Each row is a point on a landscape with many peaks, with its height.
A climber steps from a point to whichever of its 2 nearest points has the largest rise for the distance, and stops where none of them is higher. Distance is the straight distance between rows; heights are no part of it.
<632>: [  3  -3  26   6  -2   4  25  22 -19 -15 -20  -4  45 -12 -10  -8  14   5
   0  14  -7 -12 -13  48  -4  32  -7  -1  14 -21 -21  32   1 -23   2   0
  19   5 -23  28  -1 -10 -17   2 -17   5 -20 -20]  height 385
<276>: [-11   2  16  -7   9 -26   0 -30  12   8  15 -31  47 -10 -13   7 -19  18
   1  12 -24  31 -27  49  -6  -7   8   6  -9 -34 -20 -13   6  13  11   4
  -3 -23 -27   4 -13 -15   1   0 -17  29 -20  13]  height 616
<843>: [ -1 -10   2  14  20 -45 -25 -26 -23 -18 -14  11  32  -4 -38   2  14  -5
   8   2  -7  47   7  19 -13 -29  11   5   2  -7   0   2  15 -11 -48 -12
  40 -38  28 -11  20 -12   8  10 -21  10  20   7]  height 615
<980>: [ 10  30   9 -25   0  11 -29  -6  17  16  26 -37 -40  41  14   3  -1  14
 -28 -13  12  25  15 -26  -4  19   9  -6  13   9  21  -1  19  26  29  17
  -1  34 -20 -31  -8 -18  26   5  26   8  28  11]  height 534
<569>: [ 18 -38   8 -14  -3  11 -27   0  -7  -3  35  -2  33 -23 -12  -4   3  36
 -19  -2   9 -19  -8 -17  34 -60   4  -1  40  10  -2  23  18  -3 -17 -13
  -2  17 -19   7 -10  23  42  -5 -21  13   1 -38]  height 609
<346>: [ 13  -2 -53   2 -14  17  53 -12  -8 -16 -44   1 -34  25  10 -22  25 -30
   6 -19  47 -13 -11  -2 -16  21  -2 -27 -30  -9  12   5 -16   8  -6  13
  -4 -13 -22  22   7   7 -15  -3  29  -8  -2  25]  height 268
<367>: [  7 -11 -45   7 -13  10  32 -33   6 -10 -22   1 -21   3   6 -16   8  -9
  12   3  22  -1 -14  21   4   0  -3 -37 -21   0 -11  -1  -3  15  -9   3
  -6 -15 -20  17  -1  12   4  10  -3   2  -7 -13]  height 297
<233>: [ 15  33  22 -20   2  53  31 -15   2 -20 -17   8   2  -8  12   3  -1 -14
   5  -3   7  -4   4  10  -5  32  45  18  28 -11 -10  29 -12  -7   0   4
  -5   6 -23  33 -16 -13   2  26 -25 -18 -13   6]  height 256
<936>: [-12  55   8 -31 -23  17 -10 -32  26   7  41  12 -12   0  26  23 -27 -24
  16  -8 -26 -17   1  -9  12 -16 -16  37   2   0   2 -11 -20  18  13  19
  -3 -15  34 -16   4   4   2 -23   8  12  19   8]  height 326
<695>: [ -4  25  16   0 -25 -16  -5  13  23 -14 -12 -11 -19  -6  39  -8  14   6
   6  19 -15  -5   2  38 -25  45 -40 -13   4  -2 -38  11  -8   4   1   5
  39  -7  26 -14   5 -16 -16   1  18  31  36 -17]  height 535
<726>: [ -8 -19 -23  19  30 -36 -14   6 -26   1 -20 -26 -13  54  -5  14 -11   8
 -10 -23   0  40 -19   7 -12   8   3 -10 -44 -15  19 -19  12  -5   3   2
  -8 -18  -5   0   4  -9 -19  19   4  13  -3  15]  height 358
<572>: [  4  -6  18 -36 -14  34  26  19   1 -38 -31   3 -38   0  25 -32  20 -24
  -2   5  35 -19   4  19 -28  52  23 -22  16  -9 -46  14 -18 -31  -8  10
  12  19  20   2 -10   0 -20  20  33  12  16 -15]  height 54
<426>: [ -3 -25   6  -7  -7 -40   5  21 -43 -22 -30  10  47   3 -18 -22  31  -4
 -29  -6   4   0   2  40 -35  13 -25  -5   5 -31  -8  24  13 -18 -21  -5
  42  -3  17  16  19  12 -12   8  14  27  15   4]  height 570
<536>: [-10  27  10 -39  -4   8  -4 -29   1 -12  29   8  -2  10   9   6 -13 -19
  -7 -21   1  -1  -3 -20   0 -22  12  23  -1 -22   1 -21  -8  11  14  12
 -16 -10  23 -11   6  15   0  -8  22  18  11  39]  height 356
<492>: [  3 -13 -22 -20  -3 -33 -12 -10 -22  17  33  -5  42   7 -12  18  -1  20
 -17 -20   2 -11 -10 -30   5 -57 -13   9   9  -3  28  14  13  11 -20   2
  10 -12 -17  -3   2  14  13 -26  10  19  -9  28]  height 644
<40>: [ -8  27  -8 -10  -7 -23  14  -5   8  41  11 -29  16  26  15  40 -21  18
  -2   4 -25  -4   0   3 -19  22 -16   3  -5 -15   5   3   4  26  23  23
   2   3 -33  -4 -12 -23 -14 -23   4  18 -30  45]  height 323
<750>: [-16 -15   8  -8  20 -23  19  28 -17  -1  -5  34  34 -24 -34 -14  -2 -23
   1   6   8   6  11 -19 -22 -13  14  35   3 -13   6 -21  -2 -23 -14 -21
 -16   7  23 -27  -1   7 -20 -18   9 -32 -23  27]  height 267
<193>: [  3 -29 -17  50  23 -20  -3  29 -12   4 -15  12   8 -20 -26   2   3   9
   7  11 -13   6  -2  -6  18 -24   7   2 -22  14  12 -17   5 -16 -18 -23
 -22  -4  11   1   2   0  -7   1 -25 -22 -27 -25]  height 433
<453>: [ -6  21  11   8  -8 -11 -34  11  23  28  36 -35 -37  14  16   8 -11  27
 -12   7 -17   9  21 -14   9  15 -31 -12   4  34  11 -10  15  28  30   3
   6  25  -9 -43  -5 -14  25 -21   5  -7  15  -9]  height 617
<819>: [ -1  20  -6  33  16  -4 -14   3  30  32  11 -15 -22 -12   1  30 -27  24
  29  21 -35  20  -2  -1  31   0  -9  -5 -16  40  15  -8   5   9  12   1
 -30   1 -39  -5 -21 -25   0   2 -43 -23 -18  -8]  height 403
<70>: [  5 -20 -51  17  -7  -4  25   5  -3  -3 -14   1 -10  21  -4 -18  20 -17
 -20 -25  47  -9  -8 -21 -10 -10  -2 -14 -26  -3  38 -12  -2  27   2   7
 -12   0  -2  -5  16  -2  -2 -16  35 -25   8  37]  height 296
<145>: [  3   5 -13  -6 -19  32  47 -14  27   6 -11 -14 -26  -7  -5 -19  18 -16
   8  19  38 -15  30  20 -30  35  14   1  33  -1 -23   7 -11  41   0   5
  12  16 -20 -18  -9 -14  24 -13   7 -32  -3  -2]  height 87
<925>: [ 10  38  16  27  -4  -1 -39 -21  10   6  12   1  -1  -8   8  27 -16   6
  24   0 -27   1   4   0  40 -23 -17  12  -2  40  21  18   2  -2 -13   3
  11 -20  -4  22   9 -10  12  16 -45  -9  20 -17]  height 285
<615>: [ 16 -29 -61  25 -16  20  30 -24  13  -4 -25  32 -27 -29  -2 -20  16 -16
  31   4  31 -31 -14  -4  25 -23 -11 -26 -18  21  -4   0 -13   4 -22  -9
  -9 -31  -5  29  10  31  -6  -1  -2 -22  -7 -33]  height 331
<625>: [  5 -16  33  -7 -13  25 -22  16   3 -12  28  18  40 -43  -6 -10  -7  19
   2  14 -11 -29 -15   9  17 -32  -1  15  25  -5 -19  12  -1 -17  10  -4
  -2  29  13  17  -5  24  21  -7 -18   1  -5 -32]  height 567
<104>: [  0  28   5  35  -9  11  -8  -4  19  17  -3   9 -14 -19  18  20 -16   8
  35  20 -31 -11  -1  19  26  13 -26  -9 -12  35 -11  16 -10  -4   7   1
   0 -14 -17  26   1  -8  -7   8 -32  -4   2 -31]  height 335
<373>: [  4 -12  -6 -16  12 -15  -8  -6 -15   0  25 -24  28  14 -14  -5  10  21
 -47 -26  35   4  -7 -25  -5 -28  14  11  13 -18  43   7  17  34   0   2
   4  26 -24 -10  -2  -4  28 -11  29 -15  -1  51]  height 576
<619>: [ -5  27  24  12   4  -9 -39  13  11 -10   6  -3  -8  -4  31   9 -29   7
  23  -1 -49  -2 -22  11  35   4 -30   7 -35   5 -18 -23 -16 -18  19   2
 -11 -33  48   4  10  -1 -25  13  -7  32  23 -19]  height 233
<993>: [ -9 -53  -2  10   2 -53 -34  38 -13   4 -18   9   3   3 -19  -8   5  23
   3  26 -21   7   9  18 -21  -3 -38 -17  -2   3 -41 -12  19 -25 -13 -14
  19   5  44 -25  10  23  -8   1  10  41   8 -47]  height 546
<231>: [ 18   7  16 -10 -28  30   1   4   3   8   9  -3  25 -12  11   8  11  19
  -7   8   2 -32   6   6  -7  15  -9  -6  53   7 -17  64   8   2  -4   5
  28  30 -33  40 -12   6  27   0 -19   9  -3 -28]  height 560
<519>: [ -3  28  34   0   2  43 -23 -10  27 -25   9   7 -23 -13  36  -8 -23  -6
  20  -9 -24 -15 -36  18  50   4   1   3 -38  11 -17 -13 -21 -17  29   4
 -20 -12  28  33  -2  13  -9  35 -12  19  31 -31]  height 204
<396>: [-12   7  33   5   0 -33  -1  -6  -2   5  23  -9  69 -23 -17   6  -2  20
  -3   8 -20   5 -11  50 -13  -8 -22  24  14 -31  -6  20   4  14   1   4
  36 -10  -6   9  16 -11   8 -16  -9  13   1  16]  height 704
<355>: [  1 -21  13 -34  26 -33 -45 -30 -29 -12  24 -12  27  16 -21  -3  11  16
 -34 -21  11  30   2  -8  -6 -52   8   0  15 -13   9   7  26  -5 -34  -8
  26 -10  10 -19   9   7  31  15   0  37  31   6]  height 618
<188>: [  7 -22  -6 -20   5 -27 -31   9 -44 -21   5  -8  13  37   4  -7  22  13
 -48 -34  12   6  -1 -12 -12 -21 -20 -11  -2 -18  23  15  23  -2 -16   2
  30   5   6   9  15  18   6  10  29  38  35   4]  height 577
<64>: [ -1   0  17  -1   7  18  11 -12  18   7   4 -15  18 -15   2   7 -26   7
  18  23 -29   4 -33  33  20   1  22   0 -11 -18 -34 -18  -6  -9  29   0
 -31  -7 -23  20 -22  -3  -4  11 -31  17 -42 -11]  height 543
<265>: [ -5  24  -2  11  11 -45 -22   9  -5  37  13 -26   3  30  12  38 -23  34
   4   1 -41  10  -6 -14   2  -1 -27  -3 -15   6  17 -16  -1   5  13  10
  -4 -34  -8 -12   4 -14 -21 -20  -3  24 -11  21]  height 287
<940>: [  3  -9  16   1 -12 -10   4   9  -9 -16 -11 -10  48 -12  15  -8   9  25
  -5   6 -21 -11 -36  53   6  12 -22  -9  -5 -32 -30  19   5 -12   9   4
  17  -5  -9  45   0   7 -15  11 -14  49   3 -27]  height 347
<334>: [ 11 -15 -42   6 -12 -31  -1   9 -16  35   0  -5 -17  20   5  16  16  26
  -6   2   0  -9  16 -34  -6  -2 -41 -36  14  30  11  28  17   4 -13   5
  12   0 -37   4   1   2   4 -23   6  25  -9 -11]  height 697
<555>: [ 16  -8   7  -7   7  42  14 -22 -10 -38 -27 -22 -29  32   9 -28  27 -27
 -21 -25  45  16   2   3 -19  26  47 -18  15 -17  12  18   3  -2 -12  13
  15  12 -11   8   1 -14  16  36  15 -11  36  14]  height 123
<135>: [  2  27 -36  33   9  13  10 -11  27  21 -10   1 -37   2  -1  14   0  -6
  23  -3  12   5   6 -35  28  -4  -4  10 -17  46  53  -2  -2  29   1   0
 -19   2 -17 -10   0 -22  -1  -9 -13 -54   5  19]  height 375
<325>: [ 11 -15  22  -2 -17  25  15  30   7  13   9  10   5 -21   4 -11  15  23
  -2  22   3 -24  24  -9  -9  30   4  -4  54  19 -25  32   7  -7   7  -8
   9  49 -29   4 -12   8  23  -4 -11 -14 -17 -30]  height 499
<1080>: [ -7   2   8   2  -8   2  16  27 -11  -9 -14  41   4 -15  -7 -15  10 -39
   8   5   9 -16  35 -24 -29   5  13  15   8  12   8 -21 -16 -23 -24 -17
  -3  -2  46 -27  16   6 -28 -14  24 -43  -2  21]  height 294
<1134>: [ 12 -21 -15 -22   1   0 -24  15 -31  -9   3   8  -8  30   8  -1  11   0
 -31 -33  10 -13   5 -55   8 -30  -9  -9  -5   3  20   5  12 -27  -8   4
  -9   7   8   2   7  27  -4   5  25  30  15 -10]  height 536
<365>: [  0   1 -33  22  -4  26   9   6  42  25   4  -8 -65  -8  10 -15  10  -8
   6   5  16  -9  11 -29  22  18 -14  -4  -1  44  39 -10   0  38  15   4
 -17  31 -12 -14  -1  -9  20 -10   4 -59  25 -14]  height 441
<97>: [ -5 -31  10 -19  14  21  41  35 -22  -4 -23  11  23   7 -10 -18  -8  -7
 -22 -10   8 -10 -25   9 -11  24  25  14 -22 -46  -6 -10  -8 -28  23  -2
 -38  16 -17  26 -16  12 -33   2  16  12 -49   9]  height 224
<759>: [ -2  -8 -32  35  20 -54  -5   7 -28   1 -15 -26   0  38  -6  11   0  12
 -18 -24   8  19  -7  -1 -10  -4 -31  -5 -47  -4  51  -4  10  18  -1   9
  17 -26  -1  -2  20 -13 -17  -7  18  -7   5  42]  height 388
<534>: [-14   2 -29  18 -25 -16  20   0  23  35  24  15   8 -25  -6  15 -14   6
  21  21 -13 -19  11   0  -8 -11 -33   2   7  19  -5   0 -12  33   5  -6
  -1  -6  -5 -14  -2  -2   4 -45  -1 -14 -22  -1]  height 509
<1145>: [ -5 -18   1  15  23 -65 -23  14 -27  28   7 -13  56  -7 -30  24 -13  34
  -3   2 -37   9 -10  11  13 -38 -16  16 -11 -14   2 -12   6 -15 -17   1
   4 -23   0  -3   2  -6 -23 -10 -14  27 -29   5]  height 571
<470>: [  7  34  22   5  29  30 -42 -16  -3 -22   3 -12 -24  20  10  12  -1 -12
 -10 -35   9  33  -2 -37  33  -4  37  12  -5  20  62   0  16  -5   2   3
  -5   0   2   5  -2 -20  12  40 -12 -30  33  32]  height 390
<700>: [ -8  -6  41  20  -5 -32 -25  72 -21  16  24   4  35  -8  -2   6  -9  37
 -21   9 -35 -33  10   1  -3  18 -44  20   7   4   1  12   3 -18  21  -4
  13  31  13   7  13   5 -12 -21   4   6  -9 -10]  height 458
<95>: [  0  25   4 -11  -6  28  10  14 -16  17  20  30  11   2  20  37 -34 -10
  15 -16 -24 -31 -10 -47  10 -28   1  33   1   2  24   4 -25 -27  16   7
 -44  -2  -7  20 -18  14 -18 -15  -9   0 -39  30]  height 406
<675>: [  4 -19  23 -27 -19  43  19  -7  18 -13   7   7  28 -27  -8 -33   0  10
  -6  11  13 -16 -12  32   5   4  27  -2  32 -30 -44  10  -2  -3  15  -7
   6  24 -14  25 -19  15  29   6 -13   2 -12 -30]  height 648
<236>: [-10  49   5 -20 -21  15  15   3  17  36  21   2 -23  15  28  31 -21  -5
  13  11 -16 -24  21 -12 -22  34 -11  16  21  11 -14   3 -11  18  25  12
  -9  14 -10 -13 -12 -14  -5 -28  10   6 -21  17]  height 371
<618>: [ 11 -39  13 -22  -2 -11 -42  -4 -10  -9  13 -22  27   0 -12 -14  10  36
 -31   3   1  -1 -12   3  10 -37   0 -17  22  -6 -18  11  23 -14  -7  -2
  15  15  -1   0  -4  22  31  18  -4  45  17 -28]  height 667
<421>: [-14  31   0   6 -26   8  18  16  33  40  37  11 -27 -11  17  14 -13  -3
  17  23 -16 -20  23 -21 -11  23 -31  20   8  22   3 -13 -20  35  27   1
 -12  27   0 -31 -12   0   7 -42  15 -33  -5   1]  height 428
<1110>: [ -2   5   2  -8  -7  38  -4 -25  35  -5  26 -12 -16 -14   7 -12 -13  -2
  -4   3  14   2 -13   9  20  -8  17   1  -3  -6  -6 -33 -14  35  28   6
 -21   9   2 -10 -10   7  30   8   1 -14  10  -9]  height 503
<301>: [ -4  34  10   0  -8  -1  19  -9   8 -13 -16 -17 -20  11  27   0  -5 -19
  15   2  -8   6  -7  38 -16  38  -2  -5 -20  -4 -22  -1 -13   9  11   7
   7 -22   4   0  10 -18 -18  12   0  12  12   9]  height 470
<943>: [ -1  19  33   5  14  18 -11 -26  -1 -34 -10   5   8 -15   5  -4  -3 -23
  17  -5  -6  23  -6  24  13  -2  46   4 -11  -7 -11  -2  -5 -15  -9  -2
   0 -29  20  13   4  -9  -4  33 -27   1  16   8]  height 314
<795>: [ -3 -32 -28 -26  15  -1  -4  12 -21   5   1  24 -11  14  -7   6  -7 -18
  -2 -14   5  -9   2 -55  -1 -41   5   3   3   0  -7 -34  -2 -32 -12  -6
 -47  -4  19 -28  -4  36 -12 -15  22  16 -25   1]  height 491
<71>: [-13   7  28 -13  -7 -41  13   3 -16 -17   5  -3  51  -2 -15 -14  20   0
 -29  -5  15   2  -1  38 -38  19 -16  16   8 -36   2  19   7  12   1  12
  46  -9  -3  -5  21  -6   0 -10  28   7  14  43]  height 624
<65>: [  0   1 -46   1 -20 -29  28 -11  11  39  -9   8 -14   2   8  16   7   4
  17  26 -12  -5  13  -3 -20   9 -36 -29   9  19 -24   9   2  22 -10   6
  11 -16 -26 -12   0  -3 -12 -37   5  23 -28  -1]  height 595
<1085>: [ 24 -27 -69  12   2  -7  -4  -7  -2  33  -8 -10 -53  29  -3  11  14   4
  -4 -15  28   9  -3 -52  21 -23 -17 -39 -14  36  28   2  18   3 -14   2
 -10   2 -33  -6  -1   8   9  -7  16   6  -6 -10]  height 594
<431>: [  4  -7 -21 -31  -5 -19  10 -17 -28  12  -4  15  36   9 -19  15   9   6
  -5  -2   4  -5   6 -15 -16 -25  -2  -6  28  -9   1  29  10  -5 -23  -1
  10 -17 -23  10  -1  12  -6 -16   0  27 -17  16]  height 714
<610>: [-10 -14   9  17 -11 -26 -22   8   8  -9 -21  -4 -14  -1   3 -16   7   4
  14  28 -20  19  12  42 -13  21 -19 -25  -2   7 -43  -8   7 -11  -9 -12
  27 -13  34 -15  17  -5   2   6  -7  26  29 -34]  height 603
<172>: [ 11  -4  -8  12  -1  -6 -30   9 -25 -26  -4 -11   2  21  17   2  12   8
 -24 -47   4  -6 -28  -9  37 -14 -26 -10 -48  -2  43  10   4  -6   7  14
   1 -14  -3  40  13  17 -10  25   5  11  35  -2]  height 476
<948>: [ 10  24  -4 -27 -27  47  24 -39  11 -37 -14  -9 -35  -1  18 -22  27 -31
  -7 -13  40 -15  15  22 -12  22  24  -7  13 -13  -1  13 -17  28 -16  18
  28  -3   7  20   5   3  15  20  19  -8  32  -3]  height 138
<1008>: [ 11  27 -23 -32 -25  53   8 -49  17 -15 -12  12 -57  -1  32  -4  17 -30
  13 -13  23 -16   9  -1  22  10   5 -17   1  14  -3  19 -20   5 -18  19
  13 -12   3  30  -9  14   6  22   9   7  37 -30]  height 155
<1061>: [ -6 -34  -8  56  10 -36  -2  35  -5   6 -17  28   0 -38 -35 -10   7  -1
  26  32 -13   3  25  -2   4 -16 -18 -10  -4  32 -12 -17   1 -16 -26 -29
   4   1  40 -22  19  -5  -6 -16 -20 -29 -14 -35]  height 488
<351>: [-18 -29  -1   1  13 -31  -6  27 -15  -5 -23   6   2  16 -11  -1 -15  -9
  -3   2 -15   7 -17  19 -15   7  -6  -2 -43 -20 -31 -34  -8 -24   8  -1
 -17 -18  36 -13   8   8 -30   5  12  35 -14  -6]  height 321
<558>: [ 17   6  -8 -30 -22  19  25  -9 -21   0 -10  21  31   0   0   3  24  -5
 -11  -6  18 -27  17 -14 -17   9   2  -7  47  -2  -5  55   2  -7 -29  -1
  37   6 -32  30   1  12  -1  -3  -3   6 -10  -3]  height 634
<419>: [-13  13   9   7   0 -18 -24   4   9   8  25 -17  -1  10  21  14 -28  17
  -1 -13 -33   2 -24   2  21  -8 -23  12 -38  -9   3 -26  -6  10  34   7
 -17 -18  11  -5   9  -1 -17  -6   4  15  10  10]  height 259
<1075>: [ 11  -5  -2   9  24  12 -27   3  -9 -17  -3 -22 -29  40  13  -1   0  -4
 -34 -45  19  17 -15 -32  28  -4  18  -9 -30   3  44  -2  14  -8  13   6
 -11  13  -3  14   9  -4   3  34  13  -7  30  15]  height 429
<876>: [  3   2  -8 -26   7  13 -11 -29  24   6  31 -22 -15  17 -12  -5  11   7
 -29 -12  33  12  11 -37   4 -20  28   5  27   0  36 -18  11  44   8   7
  -9  33 -12 -28 -13 -12  54 -10  24 -18  23  19]  height 520
<381>: [ -2  21   9 -24 -12  23  18   2   8   1  15  34   3 -11   4   3   0 -25
   4   5  13 -19  30 -29 -23  13  21  28  33   3   8  -1 -18  12   2  -2
 -10  12  14 -18  -1   4   1 -16  11 -37  -6  24]  height 328
<1152>: [ -7   9 -10 -24  -9  28  40  -4  15  -4 -23   6 -41  10  10 -18  -1 -35
  12  19  26  -7  20   2 -35  43  22 -10   6  -5 -35 -14 -17  -5  -3   6
 -14   9   7 -24  -6  -8 -17  -1  30  -8 -13   9]  height 69
<1011>: [ -2 -11 -45  27  12  -7   1  -5   7   5 -12   0 -40  14 -12  -7  16 -22
   1 -25  31  17   3 -41   3 -21   2  -5 -22  21  57 -20   6  17  -9  -7
 -12  -3  24 -29  15 -10   0 -11  19 -49  18  27]  height 324
<390>: [-17  12   0  11 -14  10  -5 -33  51  -7  33  -8 -15 -40  -8 -13 -18  -7
  17  26  -2   6   7  25  15 -18   0   9   0   5 -10 -38 -11  49   9  -5
 -13   0  22 -33   2  -2  39 -14  -9 -32  17 -22]  height 449
<142>: [-17 -50 -14   1  26 -30   5  11 -17   9 -18  -8  -3  26 -25  10 -21  -8
  -1  -4  -3  38  -9  12 -25   3  24  -2 -27 -27 -17 -43  10 -17   5 -13
 -22   1   5 -30 -11  -7 -17   8   8  11 -36  15]  height 332
<1104>: [-11  -6  12  13   6 -47 -20 -21  -6  -8  -5 -12   3  15 -18  -6   8   3
   8   7   1  44  17  39 -37   3  -5 -14   1 -10 -13 -10  15  10 -25 -10
  48 -24  31 -39  27 -20  12   8   4  10  34   7]  height 682
<798>: [ -4 -51  12  22  15 -32 -18  37 -30  -4 -35   1  34   0 -34 -12   9  10
 -11  17 -11  14   5  34 -18  13 -12  -5  -2  -9 -25   7  23 -35 -15 -13
  22  13  16   9   7  -2 -10  16  -9  23  -9 -38]  height 521
<1102>: [ 10 -14  13 -22  -4  63  14 -20  32 -15  17   6  -1 -28  -2 -32 -10   9
   2  -7  16  -9 -23  12  22 -13  57  12  26 -30 -17 -17 -13  13  25  -2
 -24  19 -20  21 -33  23  45  15 -21 -26  -9 -28]  height 572
<137>: [  3   1 -10  22   1 -24  -4  -6 -19 -12  -6 -11  33  13   8  13  -3  18
  -9 -26 -10   0 -24  13  15 -20 -23  -3 -39 -11  32  16   1   6  -1  15
  10 -23 -16  37  14   1 -16   3  -8   6   6  19]  height 431
<299>: [ -4  -7  30  14   5  14  27  32  -6  11 -15  10  16 -29 -10  -9   6   6
  13  38 -15  -8  18  15 -11  37  11  -2  31   6 -31  23   0 -33   7 -14
  -1  27 -24   7 -19  -8  -7  -8 -22 -14 -37 -31]  height 440
<420>: [  3  27  22  34  21  15 -12 -13   1 -38   3   0  14 -21  -5   2   0 -14
   0 -21   9  12 -15   5  30 -24  27  30 -16  -6  42  -6  -4   2  -3  -1
  -4 -15  11  20  11 -10  14  28 -15 -35  24  18]  height 348
<561>: [ 15   6  -6 -28   3  53  45 -19   8  -3 -20  14 -28   6  14  -5  -1 -16
  10  -2  17 -14  -9 -10   3  19  47  -9   7 -16 -18  -2 -21 -15  11   5
 -25  -1 -29  30 -23  12  -4  25  -1   0 -27  -3]  height 228
<511>: [  1   8   2   8  22  26  43   6 -14  -1 -17  -1   4  10   7   8  -9 -11
   2  -4   1  -1 -22  -2  -2  13  34   7 -25 -20  12  -7 -12 -12  23   1
 -38   2 -27  28 -18 -12 -27   6  -8 -14 -45  33]  height 202
<609>: [ -1   9  23  24   4 -15  -3  24   8  13  31 -31  16 -11  -7   3  11  43
 -24   5   7   5  18  -7  -3  12  -5  17  25  13  44  19  13  47  15 -11
  21  57 -31 -16 -10 -29  39 -21   1 -50   8  23]  height 456
<157>: [ -7 -18 -15 -18  18 -38   9 -16 -15  23   4  12  69 -15 -45  13  -9  12
   6   6  -8  17 -11  14  -5 -41   3  12   6 -24  -2  -1  10  -8 -21 -11
   0 -21 -21   6 -14   3 -28 -28 -13  18 -56  14]  height 635
<1019>: [ -1  25  23   1  -9 -13 -19   7  12  23  42 -12  13   3  -2  21  -8  31
  -8  12 -12  -6  21 -12  -9   9 -17  12  30  18  12  22   9  25  10   5
  25  24 -17 -12  -2 -18  29 -19  -3 -10   6  10]  height 529
<380>: [ -5  -9  26  24 -26 -35 -21  46   9  11  12  11  10 -21   1 -11  10  14
   1  23 -20 -34  29   4  -9  13 -48  -6  13  18 -19  10  -2  -3   7 -12
  25  11  36 -27  23   7  -4 -29  14   3  16 -18]  height 404
<306>: [ 10 -14 -34  15   6  15 -24 -10  23  24   4 -23 -70  14   3  -9   1  -2
   3  -8  13  18 -10 -31  28 -11 -11 -22 -24  35  21 -24  16   8  17   5
 -24   9  -6 -20   0   1   8  11   9 -16  17 -23]  height 518
<667>: [  2  55  11 -16  -6  34 -34 -28  23  15  22   0 -40   0  26  28 -22 -15
  27  -1 -23  -3   8 -26  42  -5   0  22  -2  33  12   4 -11   3   9  16
 -11 -11   5  -3 -12  -4   3  12 -24  -2  25 -12]  height 284
<262>: [-10 -12  14 -18  25  -5  35  26 -28   3  -6  15  58 -11 -35  -2   0 -16
 -14  -6  13   9  -7   5 -22   1  16  33   4 -38  11   0   3 -18   2  -8
 -13  17 -10  11 -11   5 -27 -14   3 -19 -43  39]  height 246
<648>: [  6 -27  -6  16  17   0 -12   1  23  21   8 -25  -8 -15 -14   2 -18  32
   6  23 -10  21 -14  11  19 -17  13 -30  -3  11 -17 -15  14   3  11 -12
 -26  12 -40  -7 -23  -3  12   6 -31   1 -29 -25]  height 473
<411>: [-13 -17   8  36 -18 -40   9  41  -9   0  -7  -1  25 -16 -15 -10   3   6
   2  17 -10 -14   0  35 -10  12 -38   4 -27 -10 -19 -11 -10  -7   8  -4
   7   1  26 -12  20   1 -26 -19  10   3 -10  -8]  height 357
<375>: [ -5  10  -6 -14   9   3   7  24 -13  18   6  33  -4   4   7  30 -15 -15
  12  -3 -17 -11  14 -66   2 -19   5  16  11  18  16 -15  -7 -34   5  -6
 -44   0   7 -24  -6  13 -19 -19   6  -5 -31  20]  height 450
<956>: [ 13  12  29 -30 -22  35  -6   5  -4 -37 -20  16 -15 -10  34 -15  20 -11
  -7 -14   8 -30   5  -4   3  25   1 -14  19   0 -28  34 -11 -32  -7   3
  16   8  27  34   0  17 -12  24   7  26  27 -28]  height 42
<67>: [ 12 -21 -12 -14   7   6   0 -22 -15  -9 -29 -12 -36  39  -9   0  22 -15
  -3   0  30  38  25 -12 -36  23  31 -39  30   4 -14  21  25  -7 -24  -3
  23  14 -11 -15   1 -16  12  23   4   9  14  -1]  height 111
<892>: [ -4  -8   8  28  16 -29  -5  -9 -12  -8 -17  24  24 -36 -41  -5  13 -16
  18  23  -3  29  30   9 -15 -22  13   4  19  19 -11   4   5 -12 -53 -28
  34 -19  43 -23  19 -15   3  -5 -28 -22   6 -12]  height 559
<788>: [-11  13  -6 -30   9  23   3 -28  -1 -24  -7  23 -17   8  11  -2 -14 -40
  11 -21   1   9  -9 -20   7 -13  34   8 -21 -14  -5 -34 -21 -13  -6   6
 -31 -33  44  -7   2  13 -25  11  13   7   4  24]  height 383
<588>: [-16  12  -7  -9   8  14  18 -34  15 -24 -13  -3 -40  14  13 -12 -15 -40
  22   0   4  25 -14  26 -16  14  35  -1 -40 -21 -27 -40 -16   1  11   2
 -22 -37  34 -19   5  -4 -20  16  10   7  -1  18]  height 416
<1012>: [  5 -27 -12 -12  -7  17  24 -15   6   1 -23  -7 -12   3 -16 -23  22 -10
  -5  18  34  12  20   4 -31  25  23 -27  42  -4 -28  19  15   9 -24  -4
  17  13 -24 -18  -4  -4  21   3   4 -11 -10 -17]  height 101
<387>: [  8  20   2 -10  -8  43  -9 -41  26 -22  -6  -7 -39   0  35 -13  -3  -9
  16   3  -1  -7 -29  26  41  10   4 -21 -25   6 -25   4  -6   3  14  16
  -5 -11  -7  42  -7   5  13  42 -10  22  32 -34]  height 179
<303>: [ -6 -11  22  22  20 -46 -33  51 -35  17  -6  11  41   3 -14  22 -15  32
 -11   7 -46 -14  -1   7   8  -6 -39  25 -14  -4   4  -2  -1 -35  -8  -2
  12 -13  25  17  13   3 -34  -2  -8  28 -17 -16]  height 516
<926>: [  4  -9 -30  35   2  15  27  -5   4 -10 -10  31   4 -29   1  -6  -5 -17
  24  -3   6 -17 -18 -10  31 -32  -7   3 -29  12  13  -8 -18  -4  -8 -13
 -25 -26   5  27   5  14 -13  -4 -16 -34 -14  -8]  height 374
<1142>: [-17  15  14  -8 -14  16  24  21  24   3  18  19 -18 -24   7 -10   0 -14
  14  25   3  -8  28 -13 -27  31   9  36  13   5   3 -35 -20  20  18 -13
 -20  34  23 -56  -8  -6   5 -29  18 -49  -1  26]  height 366
<23>: [  4  26  47  -4  24  39  -3  -2  -8 -35 -18  11  -2  -9   0  -3   0 -31
  13  -2  -9  23  11  -5   4  29  66  18  19   3   5   3   0 -35 -13 -11
  -8   0   6  15 -12 -15  -2  45 -27 -27   6  13]  height 286

Where does a climber stop that starts at each point below?
<367> => <1104>
<667> => <610>
<925> => <396>
<411> => <431>
<511> => <172>
<95> => <618>
<70> => <334>
